Each scene shows the same named points in several views. A view is turned or mirrored, and shifted as a whole, has a little noise and may leave points out.
In the rows, 128 means zero.

Scene 1
View 1
Nofes: [124 146 129 155 136 142 172 138 144 141 142 139 122 106 106 113 136 133
 121 160 162 114 103 160 128 159 133]
zemu: [123 123 129 164 150 154 167 117 161 127 135 133 119 126 101 165 143 123
 125 117 140 101  88 127 135 175  99]
Rap: [122 105 129 179 164 162 163 120 161 116 134 140 112 132 111 197 148 117
 123  91 128  99  97 110 129 169  88]
duzon: [115 124 174 172 139 151 168 118 187 107 136 125 118 116  82 140 159 172
 120 179 146 102  78 152 127 171  84]
Folav: [152 126 157 187 139 181 158 143 167 131 173 123  97 119  91 156 145 115
 108 159 113 139 139 166  86 177 119]
suri: [ 98  95 139 196 162 137 161 139 153  98 122 158 111 115 133 190 150 155
 111 106 152  81 105 109 127 132  96]
gavim: [115 132 113 145 151 148 171 100 159 133 121 132 132 133  97 160 140 113
 140  98 147  90  63 118 156 184  93]
zodok: [ 90  77 153 221 170 136 158 166 141  85 124 173  99 100 154 196 155 176
  95 120 155  82 142 115 107 103 112]
Govu: [122 144 126 141 140 149 175 102 167 135 129 125 132 128  86 136 142 125
 139 130 150 100  62 135 151 188  95]
Fesap: [116 137 126 159 142 141 172 129 150 136 132 141 123 113 111 130 139 136
 125 142 156 103  96 143 134 159 120]
tal: [ 97 119 112 179 154 123 170 162 113 128 123 171 116 100 154 143 130 139
 111 115 177  88 128 126 127 112 150]
bamot: [ 86 118 110 170 153 111 175 151 118 122 108 171 125  97 154 137 135 154
 116 116 190  77 106 121 145 112 139]
View 2
zodok: [122 111 218 140 139 161 137 141 199 183 105 105 152 112  98 122 157 115
 123 111 112 129 162 108  66 104 177]
gavim: [175 152 145 127 103 121 128 111 117 171 127 150 182 188 146 129 111 161
 105 145 128 114  82 168 106 128 152]
Rap: [154 124 188 119 114 142 148 102 135 151 123 127 174 160 147 148 140 143
 103 133 118 110  93 143 100 112 152]
Nofes: [178 159 149 123 122 123 106 165 143 175 131 175 131 141 160 118 108 173
 162 129 124 118 143 149 107 141 153]
bamot: [146 173 174 129 134 144  92 164 174 206 117 140 155 139  91  83 110 132
 117 142 139 138 144 155  68 119 176]
Folav: [166 118 185 111 120 134 145 148 134 129 134 164 117 120 199 167 144 177
 169 110 106 102 142 118 125 135 133]
zemu: [167 136 158 127 111 127 133 123 130 162 126 149 163 164 155 139 125 162
 121 131 119 110 108 151 106 127 150]
suri: [141 123 191 138 123 146 137 123 168 181 109 116 168 143 113 126 141 129
 110 125 115 120 127 133  78 111 169]
tal: [143 171 195 112 140 153  94 169 170 184 123 142 137 122 104  92 116 136
 125 142 139 141 151 148  77 117 167]
duzon: [178 107 127 168 102 111 143 135 152 189 114 155 156 160 162 143 131 168
 162 101  89  98 146 128 101 143 162]
View 3
gavim: [184 128 100 104 114  97 130  83 162 123 165 133 117 121 163 122 130 128
 108  97 161 156 185 111 131 126 115]
Govu: [189 152  97  98 110  83 127  90 160 129 146 141 122 108 174 113 127 113
 100  99 165 161 164 102 144 107 110]
Folav: [137 164 138  69  91 133 131  92 180 154 118 148  73  72 204 109 140 164
 121 128 191 111  99  99 169  80 105]
Nofes: [124 153  95 101 100 109 110  94 154 133 117 151 132  90 195 110 127 119
 107 116 145 143 123  87 152  86 117]
suri: [152 100 149 100  78 142 102  71 170  91 160 108 111 100 150 119 122 138
 128 143 126 119 133 126 133 141 121]
Rap: [165 117 138  91  95 131 127  75 172 118 162 121  91 104 162 121 132 153
 126 124 163 124 153 120 134 132 116]
zodok: [109  86 177  96  54 179  86  69 168  74 144  99 112  80 155 116 116 143
 142 174  98  93  85 122 137 138 126]
tal: [ 76  96 110 117  94 156  93  82 148 102 135 134 142 101 168 123 127 134
 131 134 105 126 130  95 125 118 134]
zemu: [168 136 117  94 101 111 127  84 168 125 151 132 104 103 171 119 133 137
 113 116 166 136 151 109 141 117 115]
duzon: [199 162 136  83  76  86 107  89 169 112 126 127 116  81 181  98 113 103
  98 134 153 137 103 110 166 101 104]
Fesap: [140 138 104 101  99 110 112  88 156 122 132 141 129  99 181 112 125 118
 109 115 144 141 136  97 142 102 116]
bamot: [ 95  95 107 125  92 145  87  80 144  91 145 129 161 107 161 120 117 113
 122 133  91 136 138  98 121 124 136]
View 4
tal: [177 150 164 132 115 113 157 101 133  88 100 161 102 106 103 140  94 135
  95 151 171 117 154 208  78  94 105]
Rap: [158 147 173 130 125 128 121 134  98 130  96 126 166 114 151 142  97 114
 126 145 137 148 175 136 122 144  82]
gavim: [158 151 151 123 105 106  82 151  93 129  79 125 142 128 135 124  88 115
 147 148 140 133 154 120 141 126 100]
Folav: [150 135 165  94 160 162 167 158 114 132 149 122 178 146 149 113 105 124
  93 120 191 167 134 185 137 135  59]
zodok: [158 148 189 135 157 121 197  98 126 110 100 159 135  70 130 157  81 132
  76 133 136 129 209 188  53 138  73]
Govu: [148 150 134  97 120 105  95 179 102 134  87 125 128 143 121  97  77 119
 132 131 155 131 140 136 148 117  94]
duzon: [133 147 147  81 171 113 156 182 116 143  99 135 137 119 124  92  61 129
  91 103 144 136 169 155 110 136  64]
suri: [158 150 175 131 139 111 152 119 113 119  86 146 136  90 131 145  81 125
 105 138 133 128 193 158  82 138  83]
bamot: [173 155 154 129 113  94 143 111 131  89  81 163  87  99  92 133  78 136
 101 148 157 106 161 195  75  92 110]
Fesap: [157 149 144 101 129 113 129 154 118 117 102 137 120 135 114 109  84 128
 109 130 168 130 138 173 121 105  92]
zemu: [153 147 156 112 128 120 118 153 105 128  99 127 146 129 135 120  89 121
 123 136 154 140 157 146 129 129  86]
View 5
bamot: [164  80 122 144 114 170 100 154 161 161 166 134 147  80 140  75  98  89
 100 143  83 105 133 135 143 149  71]
Nofes: [116  81 127 131 149 157 143 143 123 129 147 139 187  98 117 105 140 117
 128 128 102 104  70 161 141 109  90]
Folav: [ 99 128  79  98 168 144 114 161  90  87 130 127 202 112 108 119 177 145
 140 160 112  95  68 151 113 118 108]
gavim: [113  74 128 101 131 130 141 143 128  90 140 138 138 123  91 120 138  85
  84  86  92 131 122 125 131  90 121]
zodok: [174 120  61 119 121 165  75 165 129 137 167 129 140  92 135  66 143 110
 109 199  85 102 162 114 117 174  82]
Rap: [122 111  87  88 132 132 103 165 116  80 134 126 138 122  97 112 149  99
  88 125  91 120 138 111 115 116 121]
duzon: [131  81  94 119 147 145 178 124  98 108 170 155 162 130 106  88 202 120
 122 154 107 122 105 141 129 113 105]
Fesap: [122  82 123 121 140 150 138 145 127 122 150 139 168 104 113 103 142 105
 110 123  96 111  92 149 137 111  96]
zemu: [117  91 108 103 138 137 132 151 116  93 142 133 154 121  99 113 153 101
 103 118  96 120 110 130 127 107 115]
Govu: [109  68 132 111 141 137 165 133 119  97 147 145 155 126  93 116 157  98
  98  95 101 126  98 140 135  85 113]
View 6
Govu: [109 109  97 199  96 103 116 129 113  67 134 160 160  95 131 122  94 156
 121 129 113 141 112 156 125 125 155]
Folav: [162 108  96 158 193 105 149 162 106 122 152 120 146 113 156 126 141  99
 122 117 108 113 157 122 124 115 177]
zemu: [117 123 109 182 126 100 123 133 114  81 138 136 145 102 140 122 111 130
 107 120 109 138 137 154 119 120 147]
tal: [112 161 109 171  99  92 146 167 164 116 173  87 184  60 151 110 114 156
 124 124 121 163 197 152  85 119 113]
Fesap: [122 128  98 182 119 103 138 153 133 105 155 119 173  81 141 116 111 151
 130 123 119 143 154 142 105 119 147]
Nofes: [139 111  85 178 122 107 145 168 127 112 163 130 187  82 144 117 109 156
 148 129 122 137 149 129 114 121 164]
zodok: [116 186 134 195 152  99 137 129 154 143 149  35 137  75 138 128 133 125
  95  96 112 184 194 151  68  98 110]
suri: [104 163 128 196 131  98 122 121 140 107 138  79 135  88 136 124 118 130
  93 105 107 170 162 163  89 109 119]
bamot: [101 162 109 188  79  96 137 155 165 111 168  89 187  54 141 110 100 174
 126 121 124 176 180 157  78 115 109]
duzon: [137 114  92 222 152 121 123 121 102 122 130 108 154 105 116 135 111 147
 134 104 118 152 105 124 112 108 179]
gavim: [ 99 118 111 188  95  95 112 127 115  52 131 162 148  96 139 119  95 141
 104 127 110 139 122 168 123 128 139]

In a view up to two points have been moved. Name them for each view, in the order of its rows, or write -.
view 1 => -
view 2 => -
view 3 => Rap, zodok
view 4 => gavim, duzon
view 5 => bamot
view 6 => Govu, Fesap
